Each row is a point on a landscape with many valleys, with its height.
From any point a ball takes the steepest step (drop divided by distance) to one of its 2 nearest points. It stops when none of these is lower. Distance is the straight distance between rows; heights are no part of it.
z646: [118  53  85 103 116 118  98 102 110  91  92 100  96  89 105 105 102 100
  65  86 133  89  94]  h=312
z492: [ 85  90  82 122  84 115 126  86  86 100  90 111 109 101 129 101 155 101
  98  93  98  83 106]  h=187
z168: [ 69 112  56  94  99 102 115 125 125 102 139 115  96  88  75  90  99 102
 123 112 106 113  64]  h=275
z741: [115 131 103  87 105 117 108 117 115  95 110  96 121 107  90 121 104  96
  86  98 107 113  94]  h=272
z681: [ 77 118  53  69 110 108  94 118  80  98 132 104  94  97 105 111  91 105
  79  94  80 119  97]  h=541
z415: [ 83 144  84 114  92 114 106 111  86  84 123  89  99 110  65  82 113 115
 114  86 112 114 110]  h=152
z37: [111 107  98  94  94  46  94  99 113 112 127  91  97  94 121  96  96 111
 120 107 106 113 147]  h=433
z957: [ 88  82  64  98  98 108 108 104 124  73 115 107 119  75  89 114 112  94
  92 124  63  88  80]  h=424
z352: [ 94 111  82 102  92  89  98 132  98  94 134 101  77  71 116  90 125 100
  76 121 129  99 101]  h=540
z207: [ 76  92  85 109  95  90  76 101  84 120  71 116  95  96  88 116  77 109
 107  95  97  96  91]  h=353
z292: [102  93  80 102  88 123 106 102 117  77 113 112 105  93  95 107 128 113
  76 125 102  74 103]  h=468
z953: [ 68 106  90 104 101 106  85 114 100  89 131 102  78  76 109  78  91  97
 101 136  91 120  69]  h=484
z114: [106  79  89 114  91  83 103 100  87 104  88  86 103 101  92  98 111 102
  99  77 122  76 112]  h=448
z22: [114  71 101  98 111 100 118 105 112  80 101  88 116  72 116 108 107  89
  61 114 119  85  82]  h=270
z559: [105  72 111 117  87 109  89  91  98 105  98  89  96 104  98  85 113  88
 124  93  77  89  79]  h=309
z860: [130 102 130 118 129 121 107  67  56  78  67  94  75  90  88  87  78  74
 148 102  81  78 134]  h=508
z592: [104  89  96 122 100  96  96 100 115 121  87 105  99  93  78  80 100 120
  71  82 119  76 105]  h=477
z505: [ 75 114  56  83  90 101 111  81 105 100 109  91 134 120 132  89  75 122
  81  95  96  98 104]  h=710
z275: [ 95  90  83 102  92  92 112 113 122  78 119  94 107  98  88 136  85  95
 100 111 130 126  85]  h=184
z786: [ 81 127  79 106 111 118 120 109 110  96  89  85 130 100  97  98 106 124
  81 107  96  78  89]  h=627
z46: [106 108  88  82  77  74  96 122 114 117 116  93  96 123 129 112  93 103
  95  94 138 103 110]  h=365
z836: [ 78  87  56  94  87  92 111 105 120  93 120  85 112 132 118  91  75 115
  63 103 100  99  83]  h=696
z921: [110  75 130  94  83  87  88 104 121  98 106 117 105  99  84  95  91 111
  89 144 101  81  73]  h=341
z665: [ 94  95  79 118  85  73 115 105  94 121  79 129  94  97 100 129 116 116
  62  78 112  83 111]  h=288
z761: [110 111 105  92  88 106  88  96 125 124  98 115 109 121 117  92  95 108
 111  95 129  93 117]  h=331
z863: [ 68 117  93 106 111  83 110  99 104 101 107  93 100  83  92 106  84  95
 121 117  78 145  87]  h=414
z751: [ 89 112  90  86  96  55 142 115  87  86 118 115 107  83 100 131 122  93
  80 122  88 117  88]  h=369
z397: [108 102  87  70  78  67 114 133 117 107 136 109  97 115 106 115 102  99
  85 111 105 113  88]  h=391
z966: [ 95  92 101 107  82  73 101 106 107 124  91 117  86 128 111 115 116 117
  61 109 106  96 108]  h=253
z618: [113  61 118  83 125  93  86  73  76  90  69  83 102 122  85  94  85 103
  87 102  82  59 106]  h=435
z132: [114 134 115  76  94 108  97  94 118 123  84 122 127 103  83  98  82 111
  96  90 122  76 102]  h=339
z359: [ 83  95  90 104  97 105  75  92  76 106  84 101 102  87  84  84  93 124
  94 111  84  70 102]  h=386
z146: [ 99 107 137 102  75  94  78 100  69  89 106  91 103 135  95 117 113  76
 126 114 105 117  94]  h=483
z241: [102 103 112 136 115 116  97  85 113 115  80  90  97  94  81  98  72 107
 134  83  74 109 107]  h=258
z726: [140  80 160  73 118 107 117  77 108 100  82  93  93  82  95 100  90 107
  98 120  85 107  85]  h=349
z796: [126 106 109 109 114  96  75  95  91 111  66  88  85 115  97 104  63  90
 102  82 113  90 121]  h=70
z80: [100 121  93 112  91  80  89 105 108 104 118  95  83 108  96 111 107 121
 107 107 127 114 150]  h=457
z362: [108 110 124  97  85  81  92  85  91 111  96  92 113 130 106  93  88  94
 114  95  69 100 116]  h=736
z87: [110  67 116 110 126  98  86  97  96  93  82  70  85  85 117 108 111  94
 114 112 126  97 114]  h=148
z831: [ 96  75  81 127  98 116 108  98 119  92 112  78 103 125 118  84  99 108
  60  98  93 105  87]  h=678
z335: [127 108 116  97  92 110  80  87  81 110  89 117  95 108 137  82  91  56
 122  67 124 105 114]  h=759
z934: [107  95  92  94 118 122 114 106 121  75 109  97 116  66  93 136 100  87
  90 108 119 114  83]  h=227
z57: [126  85 134  91 114 104  89  95  90 100  70 102  93  99 103  67 112  78
 118  97 117  52  99]  h=322
z661: [ 85 130  93  96  96  99 108 129  93  97 114 101  96 102  84 123 142 113
  65 114  72  83  96]  h=591
z838: [ 74 102  66 109  70  97 146  90 116  82 101 130 120  85 121 105 125  89
  84 120  98  89  88]  h=302
z509: [116  97 144 119 105  97  90  75 110 128  78 112  70  99 121  76 107  99
 113 106  84 121 122]  h=250
z757: [ 79 138  76  93 109 128 116 121 109 104 131 109 100 108  70  83 106  97
 112  89 103 130  72]  h=221
z947: [ 97 109 101  76 103  46 104 120 117 115 135  87  97 109 110 104  84  95
 114 118  97 128 101]  h=413
z211: [ 90 120  81  65  96  88 104 112  97 105 138 116 109 101 104  79  82  86
 109  90 118 133  81]  h=266
z558: [ 65  98  83 117 114 117  93 102 106  79 106  81  87  75  95 102  85 116
  88 138  94 113  79]  h=507
z718: [115  79 129 117  84 113  86  76 104 109  84 118  98 137 100  65 106  88
 102  82  99  87  89]  h=361
z381: [114  98 120 109  98  88 101  97 115 103 105  99  95 128  94 103 103 117
  65 111 102 133 116]  h=202
z39: [107 113 102 109 119 131  92  87 118 111  76  94 107 109 107 107 111  95
 134  98  82  98 125]  h=310
z55: [112 141 110  87 125 120 106 117 130 120  89 109 118  92  92 117 101 105
  99  89 126  90 109]  h=306
z269: [135 118 158  75 114 103 118 104 110 106  85  92  98 100  77 100  84 104
  99  97  76 113  78]  h=356
z255: [ 81 106  91  75  92  87 106  90 101 111 109 101 135 124 117 102  89 111
  95 104  65 111  99]  h=722
z563: [ 92 121  91 109 105 100 104  99 127 126  90 129 103  77 103  96  82  95
 122  89  98 133 117]  h=254
z978: [ 87  90  91 130 119 137 103 106  98  91  88  65 105 107 120  85 122  96
  74  93 110  92  94]  h=660
z770: [ 70 113  40  81  90 104 111 132 105  87 125 108  88 115  93 145 107 107
  80 101  80  93  91]  h=558
z155: [ 89  79  94 107  95 118 100 100  84  88 101  94 113 109 107 123 131  83
 108  96  66 109  82]  h=252
z527: [ 68 123 112 106  79  75  84 100  73  91 103 101 103 119  92 109  82  90
 142 116 107 124  96]  h=460
z62: [114 101 130  89  97  95  68  94  71 108  81  97 101 131  81  81  73  96
  89  96  88  61  91]  h=409
z587: [110  98 118 111  85 103 106 100  85 101 108 118  92 114  85  96 150 108
  81  84  92  96  97]  h=461
z629: [ 98 111  73  83 104  83 129 115  97 106 128 123  98  82  91 105  99  81
  94  77 107 138  80]  h=299
z635: [125  96 117  99 104  94 111  87 123 111  95  97 114 138  78 125  95 113
  89  85  82 123 118]  h=257
z214: [122  87 142  98 108  79 108  78 124 104  89  80  88  78 107  89  68 112
 107 115  94 116 107]  h=316
z228: [ 95 111  91 110  68  84 123 129  98  89 129 137  77  78 102 103 149  83
  81 108 128 113  80]  h=528
z703: [ 93  88  79  94  65  66 127 116 103 101 104 106  94 115 135 123 107 121
  83  78 141  77 101]  h=393
z288: [ 90 118 110  83 104 111  82 113  91  99 111  97  89  69  93  66  87 107
 113 106  82  98  81]  h=456
z746: [124  74 124  91 129  96  82  87  95  94  78  72  80  99  87  88  75 110
 128 110  73  70 124]  h=459
z663: [119 112 126  93 105  96  80  92  63 104  94  95  92 117 125  87  99  72
 112  86  86  85 129]  h=747
z772: [107  78 111  93 110  99  61 103  84 102  83  82  72 115 120 111 101  92
 102  97 124  87 123]  h=112
z799: [ 82 119  99  93 103  66 130  86 103  92 111 118 117  88  92 129 105  90
 109 130  92 143  93]  h=392
z557: [ 94 103  92 110 102  74 125  92  96 115  81 110 119  97  82  92  96 128
  58  88 110 105 115]  h=506
z714: [120 108 122 130 113 117 101 102 113 107  84  66  92  98  83  71  73  85
 126  74  68  79  86]  h=210
z422: [ 95  93 115 124 119 126  81  78  83  93  63  99  81  89  78  74 119 109
 130 112  98  79 126]  h=509
z240: [116  70 133 116 106 122  86  89  76  96  65  98  79 109  91  81 115  67
 133  83  90  73  91]  h=359
z404: [ 80  94  78 127  82 116 108  83 105 108  98 111 119  94 127  83 121 106
 120  77 113  97 106]  h=255
z115: [108  96 100 102 117 126  88 115 106  89 107 104  81  81 107  92 129 107
  75 125 137  85 110]  h=511
z9: [ 82 122  79  90 102  90  92 129  88 100 102  89 103 122  75 140 110 115
  93 104  81  98  88]  h=574
z309: [112  54 129 103 119 114  86  80  92  91  76  93  70  83 127  92  88  82
 128 119 112 118  98]  h=196
z100: [112 114 109 110 122  92  94 108  70 101  72  75  98  93 104 124  68  62
 109  69 115 100 113]  h=100
z462: [ 61 107  53  99 111 109  87 111  97  93 111  97 103  80  96 106  86 109
  75 111  84  99  86]  h=525
z996: [ 83  93  64 108  83  88 125  86 100 101 119  97 123 102 123  89  99  98
 125  71  91 118 115]  h=314
z906: [118  94 140  67  96  92  74  99  85 100  90 104 102 110  91  99  95 120
  89 125 101  71  89]  h=380
z143: [114  95  95  75 103 130  90 100 106  90 140 109 112  77 135 102 112  87
  92  86  94 114 101]  h=141
z466: [137 109 124 114 120 118 100  94 101 107  84  91  96  96 104  85  82  58
 130  67  73  83 112]  h=170
z631: [ 78 123  72 106 109 104 125 138 117  96 115  85 105  91  81  96 120 103
  65 112  92  90  76]  h=610
z377: [ 98  93 116  91  92  83 108 114 110  87 110  88 112  90  91  94  90 108
  75 122 121  86  72]  h=304
z929: [ 97 107  96  76 100  91  84 108 105  91 116  90 103 121  86 113  58 125
  93 116 103 122 105]  h=44
z334: [119  85 122 104 142 113  86  80  77  91  61  82  65  75  89  75  86  98
 130 109 108  71 124]  h=480
z728: [110 122  91  96  94 106  83 122 125 131 100 110  94  97 105  97  70  87
 121  70 110  98 112]  h=293
z272: [124 125 133  88 103 124 103  92 110 105  92 112 116 123  75 106  86 104
  98  75  91 125  95]  h=315
z261: [ 96  82  75  85  94 117  88 110 102  92 122  94 101  85 136 126 126  80
 100  99  71 103  85]  h=201
z96: [116  74 134 120 110  75 104  67 101 110  65  87 101  98 103 100  80  94
  95  96 100 124 109]  h=286
z961: [ 81  94  74  93  62 103 100 127 111  85 148 110  98 113  77 106 103 100
 114 108 113  92  68]  h=329
z987: [103  87  86  93 100 100 102  91 107  72 128  85 128 100  73 109  68 124
 100 110 125 112 107]  h=119
z884: [121  69 143  98 114  99  97  64  90  92  59  91  98 113 113  95  81  84
 127 118 128 116 117]  h=246
z41: [ 98 101 104 130 102 120  85  81 123 118  85 108  79  87 121  82  97 106
 117 105 105 138 123]  h=190
z553: [ 98 100 101 105 116 119 105  75  95  91  89  71 128 113 109  86 111 107
  85 104  92  85 110]  h=643
z662: [ 72 109  57  92  71  84 146 111 103  86 123 127 107 101 111 135 129  84
 100 111  88 103  77]  h=340
z113: [ 91  99  87 102  96  68  88  95  77 124  78 122 101  90  98 124  93 118
  93  86  95  89 132]  h=323
z905: [117  81 106  92 135 130  90  90  95  93  67  93  95  85  79 114  81 106
  86  85 125  91  93]  h=360
z405: [104 107 108  84  90 107  91 102  86  93 142 118  98  78 114  69 106  84
 100  81 106 131  94]  h=213
z820: [114 102 111 118 119 106 106 106  88 103  79  76 117  85  94 114  98  64
 126  50  99  93 100]  h=127
z989: [108  74  92 102  80  73 128 100  92  95  95  85 106 134 110 128 114 118
 103  72 132  76 115]  h=421
z337: [109  96 129 112  90 114  89  92  98 100  95 118  96 111  79  76 107 115
  85  98 114 102  83]  h=411
z568: [ 83 115  72 102  71 108  97  93  82  99 121 111 103 126 101  93 116 111
 129  79  80 111 124]  h=373
z919: [128  92 140  92 125  98  95  83 105 126  60 108  84  91 118  70 100  83
 109  96  91  82 115]  h=291
z93: [ 98  98 110 101 116 122  79  88  79  95  86 101  72  64  87  89  84 114
  88 106  75 105  91]  h=425
z174: [ 97 122 103 103  65  70 116 112  75 104 117 131  91  93  88  90 142 104
  93  81 104  97  84]  h=498
z988: [ 76  76  85 107  79  98 113  82  94  83 101 104 120  93 136  91 131 101
  98 131  98  70  94]  h=251
z680: [ 89 126  85 101 105 137  78  94  95 115 104 111  94 102 109  94 121 107
 122  87  84  98 132]  h=355
z417: [107  73  85  96  87 107  93 113 130  80 140 104 107  98  79 114 102 105
 110 116  83  97  77]  h=381
z15: [ 76 120 116 107 109  92  83  93  66  99  86  98 101  82  95 104  81  94
 132 121  74 114  93]  h=437

For each start below, name the point where the ball stops.
z831 | z381
z770 | z381
z680 | z796
z352 | z415
z334 | z22
z726 | z796
z146 | z492
